A landscape with many valleys, sampled at points; each row gives a point and its height.
From any point a ball rolls to the lowest of the 2 points nearest to it. It stops when none of these is lower. Distance is the straight distance between rows; heights are no part of it.
q_850 h=262: [170 137 143 167 147 135  55 122 127 163 148  76 144 110  93  99 126 134
 104 165 154 131  53 120 133]
q_649 h=804: [ 91 178 150  85 126 193 158 123  92  76 203 145 131 159 120 136 179 167
 102 120 132 151 149 121 111]
q_202 h=368: [120 102 109 136 118  67 106 125 157 171  98  85 101 138  66 122 149 122
 125 125 125 135 137 204 117]
q_185 h=571: [127 134 132  97 118 120 128 134  86 135  41 126  96 116 132 149 108 140
 129 160 137 158 194 139 141]
q_383 h=361: [104  75 110  97 103 110 181 147  69 113 177 179 131 108 137 152  90  98
 182  95 153 110 130 125 184]
q_800 h=425: [177 164 127 139 158 165 149 177 101 125 173 138 142 108 149 111 145 151
 113  78 138 100  47 136 143]
q_30 h=417: [162  72 123 134 149  67  65  81 161 138 149  85 107 134 119 156 118 108
 119 136  71 111 103 159 122]
q_651 h=344: [126 162 152 238 131 127  83 128 109 151 148 116 133 141  92  70 140 115
  91 169  81 107 107 100  83]
q_87 h=651: [153 116 106  59 163 143 167 139 124 147 115 131  63 119 179 167 117 134
 157 100 129 145 140 151 145]
q_39 h=469: [114 105  98  94 125 103 109 139 110  96  78 147 112 117 181 118 109 102
 202 111 163 134 224  82 105]
q_967 h=255: [135 127 174 198 131  77 104 126 146 129 159 123 146 145  99 101 125 143
 116 129  93 104 107 121 114]
q_724 h=607: [167 100 114  87 136 125 161 141 113 136 146 132  99 100 203 164  93 125
 192  93 125 127 105 138 182]
q_551 h=601: [106 162 150 164  92 150 102  69 152 111  92 112 143 132 106 149 105 163
 144 166 166 153 158 110 111]
q_673 h=694: [117 146 113 114 129 173 175 144  81  58 122 145 168 102 127 120 162 109
 100 114 173 153 155  79 122]
q_712 h=714: [145 126 167  97 106 137 115 114  85 121 191 149 151 152 147 150 128 170
 144 126 161 135 133 139 174]
q_811 h=610: [135 114 107 169 130 150 109 148 121 125 123 104 166  94 150 132 107  90
 104 141 148 112  75  59  81]
q_434 h=153: [145 113 177 154 112  79 138 146 115 116 168 142 176 143 136 125 125 139
 123  97 115 110  72 122 137]
q_381 h=752: [144 129 134 100 138 144 151 125 174 123  92 114 149 129 148 144 142 112
  62 140  70 122  72 134 129]
q_376 h=370: [117 145  65 156 141 171 117 127  81 102 147 188 125 109 125 109 113  96
 157  92 182 115 194  77 109]
q_985 h=708: [137 132 180  82  95  98 126 136 149 127 167 163 147 178 151 111 148 160
 147 123 118 134 152 149 153]
q_270 h=359: [129 136  80 158 176 154 121 168  66 158 122 142 119 128 142  89 161 100
 107  97 149  99 154 128 110]
q_784 h=302: [ 70 140 119 132 108 177 134 142 187 167 142  91 131 122 105 146 136 153
 146 135 164 149  97 155 108]
q_217 h=604: [ 85 119 104 131 134 160 126 161 169 138 101 138 115 124 117 121 114 103
 124 169 108 136 195  77  76]
q_697 h=424: [125 105 155 143  92 120 101 107 149 116 105  96 185 111  66 131 125 109
  91 197 124 157  99 117 153]
q_618 h=653: [112 152  85 177 147 186 158 133  97  84 115 131 160  95 126 129 131  86
 101 107 163 130 108  65  81]
q_786 h=687: [123 192  75 214 115 186 107 107 122 153  91 159 131 124 148 126 106 125
 156 101 174 114 149 107  81]
q_444 h=488: [114 126 119 117 113 121 113 139 114 127 107 123 149 153 186 132 154 134
 116 118 133 103 161 142 104]
q_186 h=416: [111  85 107  22 108 137 176 123  74 122 176 188 118 134 140 163 112  96
 161  93 153 131 112 153 195]
q_105 h=765: [139 126  87  31 139 152 156 153  84  56 171 167  92  80 148 139 125 114
 173  84 153 148 187 102 158]
q_925 h=478: [175  75 132 139 145  85 106 108 161 153 149  82 109  93 127 153  78 113
 148 138 113 119  50 125 149]
q_579 h=251: [153 111 135 144 135  96 130 146 100  91 180 155 159 137 179 117 139 127
 150  72 121  94 119 109 129]
q_783 h=449: [142 108 122  94  89  77 115 126 179 148  88  87 102 109  84 142 125 134
 155 161 130 159 153 184 144]
q_340 h=189: [ 64 152 113 182 143 194 113 141 125 154 180 118 145 138 110 116 152 129
 140 109 168 117  92 129  83]
q_685 h=532: [149 123 156 130  63  63 153 145 150 119  86  99 141 114 120 143 125 144
 130 148 136 160 136 155 139]
q_54 h=421: [115 147  93 111 147 136 107 130  96  93 136 172  96 131 154 103 129 132
 188  80 170 122 225  93  97]
q_813 h=345: [153  87 130 175 108  67  45 121 168 127 160 100 142 126  84 118 124 113
 124 164  63 100 111 143 113]
q_921 h=649: [ 70 177 106 200  99 184 112 100 118 131  78 138 170 123 121 118 124 133
 145 124 185 125 139 120 116]
q_912 h=577: [119 163 132 138 166 158 153  90 180  95 123 115 115 140 147 145 139 163
 108 106 112 116 126 115  82]
q_547 h=688: [157 147 152 132 100 106 125 143 167 145 114 107 152 128  44  85 174 114
  62 172  85 160  72 179 153]
q_170 h=689: [ 94 145 141  74 101 141 175 135 189 146 109 137 134 163 102 122 162 106
  77 133  91 149  86 174 115]
q_801 h=558: [153  67 108 130 140  99 139 172 151 132 121  98 130  89 166 139 103  70
 129 140 111 132 111  85  99]
q_379 h=654: [150 140 185 133 130  77 106 129 107 142 138 132 113 166 106  90 152 153
 121 153  98 151 183 144 148]
q_440 h=486: [131 165 136 191 107 136 104 135 113 109 129 127 165 150 176 103 154 134
 105 143 111  93 153 104  74]
q_741 h=342: [154 149 134 150 161 142 102 135 114 161 149 106 152 132 121  85 153 152
 109 108 167 110  55 144 149]
q_625 h=299: [120 127  90 150 125 146 176 170  98 135 125 150 106  94 122 134 104 117
 172  98 181 138 167 111 119]
q_99 h=835: [161 134 143 143 142  96  99 120 119 136 135 112 134 162 191 115 158 136
  85 124  54  74  97 154 118]
q_936 h=560: [168  86  94 142 136 124 142 148 104 144 127 117 116  68 189 147  66  97
 180 129 145 102  61  91 172]
q_322 h=420: [119 160 122 223 130 114  83  90 106 135 123 127 133 163 135  78 152 108
 106 148 124 110 167  93  57]
q_748 h=745: [167 156 160 166 155 124 134 153 142 128 113 108 141 117  89  55 171 117
  57 172  81 139  95 112 135]
q_948 h=477: [ 75 158 117  80 138 148 142 112 145  88 131 166 101 149 124 132 136 184
 175  80 155 120 173 120 101]
q_571 h=769: [121 141 147  25 139 152 171 115 101  86 169 170 133 160 122 121 172 128
 106  96 149 158 127 131 147]
q_413 h=291: [130 101 101 150 161 100 109 146 102 177  95  94 117 127 116 108 147  98
 115 116 169 130 136 150 116]
q_460 h=500: [117  77 110 141  78  90 119 125 177 151 141  87 115 112 145 164  82 121
 185 154 144 112 129 125 114]
q_483 h=613: [147 135 167 122 123  84 129 142  79 140  86 146  99 134 119 120 118 157
 156 126 134 166 196 151 167]
q_795 h=686: [119 107 111  88 153 159  91 106  78 145 173 144 124 155 152 144 124 138
 149 117 169 111 153 138 153]
q_682 h=525: [ 60 119 152  62 143 125 139  76 153 100 121 145 114 166  78 129 128 155
 139 123 147 150 152 114 119]
q_339 h=801: [173 118 145 126 148 119 119 108 152 116 130 119 125 135 193 167 112 142
 109 115  69 101  91 131 134]
q_393 h=843: [122 183 174 151 128 168 172 135 115  91 167 119 144 148 136 136 179 161
  63 140  92 150 103 117  92]
q_341 h=521: [150  96 119 155 143 134 113  96 120 159 138 111 118  98 143 163  58 134
 158 145 150 108  73 115 172]
q_101 h=563: [109 130 163 130 124 101 122  63 165 110 120 119 117 145  92 148 103 179
 155 128 145 145 151 131 130]
q_111 h=559: [ 81 121 134 160 105 133 121 153 176 116 140 140 167 142 122 106 131 115
 129 151 113 114 161  80  90]
q_704 h=378: [144 144  73 106 146 177 159 160 112 120 146 126 142 104 174 150 147 127
 121  70 155  95  68 142 129]
q_719 h=876: [146 155 158 159 158 153 153 150 120 136 154 107  85 131 113 151 136 150
  77 152  91 163 142 122  87]
q_318 h=459: [151 116 111 111 170 112 120 111 186 157  82 113  68 121 119 131 114 122
 123 126  70 123 148 162 133]
q_171 h=547: [110  71 140  39  94  83 124 111 125 149  85 136 139 152 126 146 126  72
 105 166 101 147 132 160 164]
q_564 h=343: [129 154 153 173 122 143  63  81 136 130 142  76 154 136  83 106 152 143
  90 192 135 147 109 122 125]
q_130 h=419: [110 168  94 187 185 178 111 112  69 156 155 143  92 146 111  84 159 121
 119 114 168 124 165 115  92]
q_361 h=790: [137 164 144 169 154 151 184 158 129 111  87 136 153 100  94  93 149 124
  78 124 125 142  89 111 139]
q_228 h=622: [117 143 123 131 141 184 123  69 123  90 143 123 149 135 166 178 108 152
 121 128 147 115 119  97 117]
q_953 h=616: [177 114 170 123  81  55 130 162 161 150 130 115 155 117  77  95 145 116
 119 145 123 166  88 169 166]
q_956 h=369: [125 127 134 171  93 141 165 188 128 165 159 133 141 101 114 146  93 140
 154 120 144 118  71 136 144]
q_606 h=900: [143 133 166 106 133 121 160 138 163 110 126 107  80 120 107 164 111 148
 108 163  96 183 169 105  92]
q_596 h=537: [146 109 117 111  98  69  84 104 161 123  46  93  66 106 118 156  88 132
 173 163  94 149 209 148 118]
q_145 h=281: [110 107 132 115  77 123 182 151 104 128 175 150 155 126 141 175 110 129
 146 100 144 112  69 146 151]
q_163 h=526: [166 116 132 143 149  65  98 133 159 153  62 128  93 123 126  92 123 111
 148 119  49 122 173 183 164]
q_754 h=360: [118 112 100 162 100 150 173 165 101 157 152 128 127  81 117 143  87 125
 173 147 197 141 112 100 153]
q_240 h=522: [122  92 113  91 104 107 144 158 112 133  77 118  99 102 160 157  92 110
 169 156 139 151 189 103 125]
q_363 h=623: [103 149 162  44 110 110 170 105 154 153 117 177  96 185  97 132 130 134
 116 109 103 149 106 196 141]
q_316 h=733: [143 125 120  50 138 151 184 153 101  84 142 144 124 105 138 133 148 127
 132 112 173 173 157  97 150]
q_917 h=696: [115 156 123 151 128 154 148 146  64  85 119 200 159 134 147 103 139 123
 102 122  82  81 170 113 160]
q_804 h=568: [ 92 131 169  21 143 101 140  80 151 119 110 169  74 177  91 136 111 163
 150 113 114 155 137 152 146]
q_859 h=290: [ 79 141  91 129 138 176 147 141 100 125 148 124 168 136 139 127 177 117
 101  83 156 101  73 146 112]
q_252 h=487: [128  70 141 100 115  97 112 131 137 137 110 116 164 120 108 132 123  77
  92 180  97 138 115 119 158]
q_533 h=432: [121  84 116 177  58  90  68 141 166 166 136  84 155 104  97 149  95 107
 144 178 125 109 101 145 116]
q_655 h=588: [163 148 136 148 177  94 107  99 145 118  73 141 114 140 167  74 140 142
 147  93 102 101 171 139 154]
q_958 h=520: [133 133 117 129 164 134 126  74 215 126 113  89  93 126  84 141 128 142
 103 134  89 127 102 156 110]
q_280 h=407: [113 131 112 129 105 152  84 132 171 173 121 100 140 143 150 146 135 144
 125 162 123 104 133 159 119]
q_680 h=659: [100 116 125  87 162 186 110  73 121 147 141 146 134 151 132 152 115 142
 123 135 136 104 107 131 172]
q_48 h=643: [135 162 137 102 164 132 168 125 114 106 100 190 109 148 146  91 148 146
 114  92  77 101 156 144 163]

Where does a ball stop that starts at each point below?
q_712 => q_318
q_917 => q_434
q_748 => q_413
q_379 => q_625
q_339 => q_682
q_111 => q_434

Call two points neighbours if one is among the 2 nearest of the other. Go from one point of each pair to the other, from neighbour to neighbour, staying as low as possible. Name the highest point that can't be avoided.
q_434 and q_340 => q_444
q_340 and q_850 => q_800
q_318 and q_434 => q_917
q_145 and q_625 => q_956
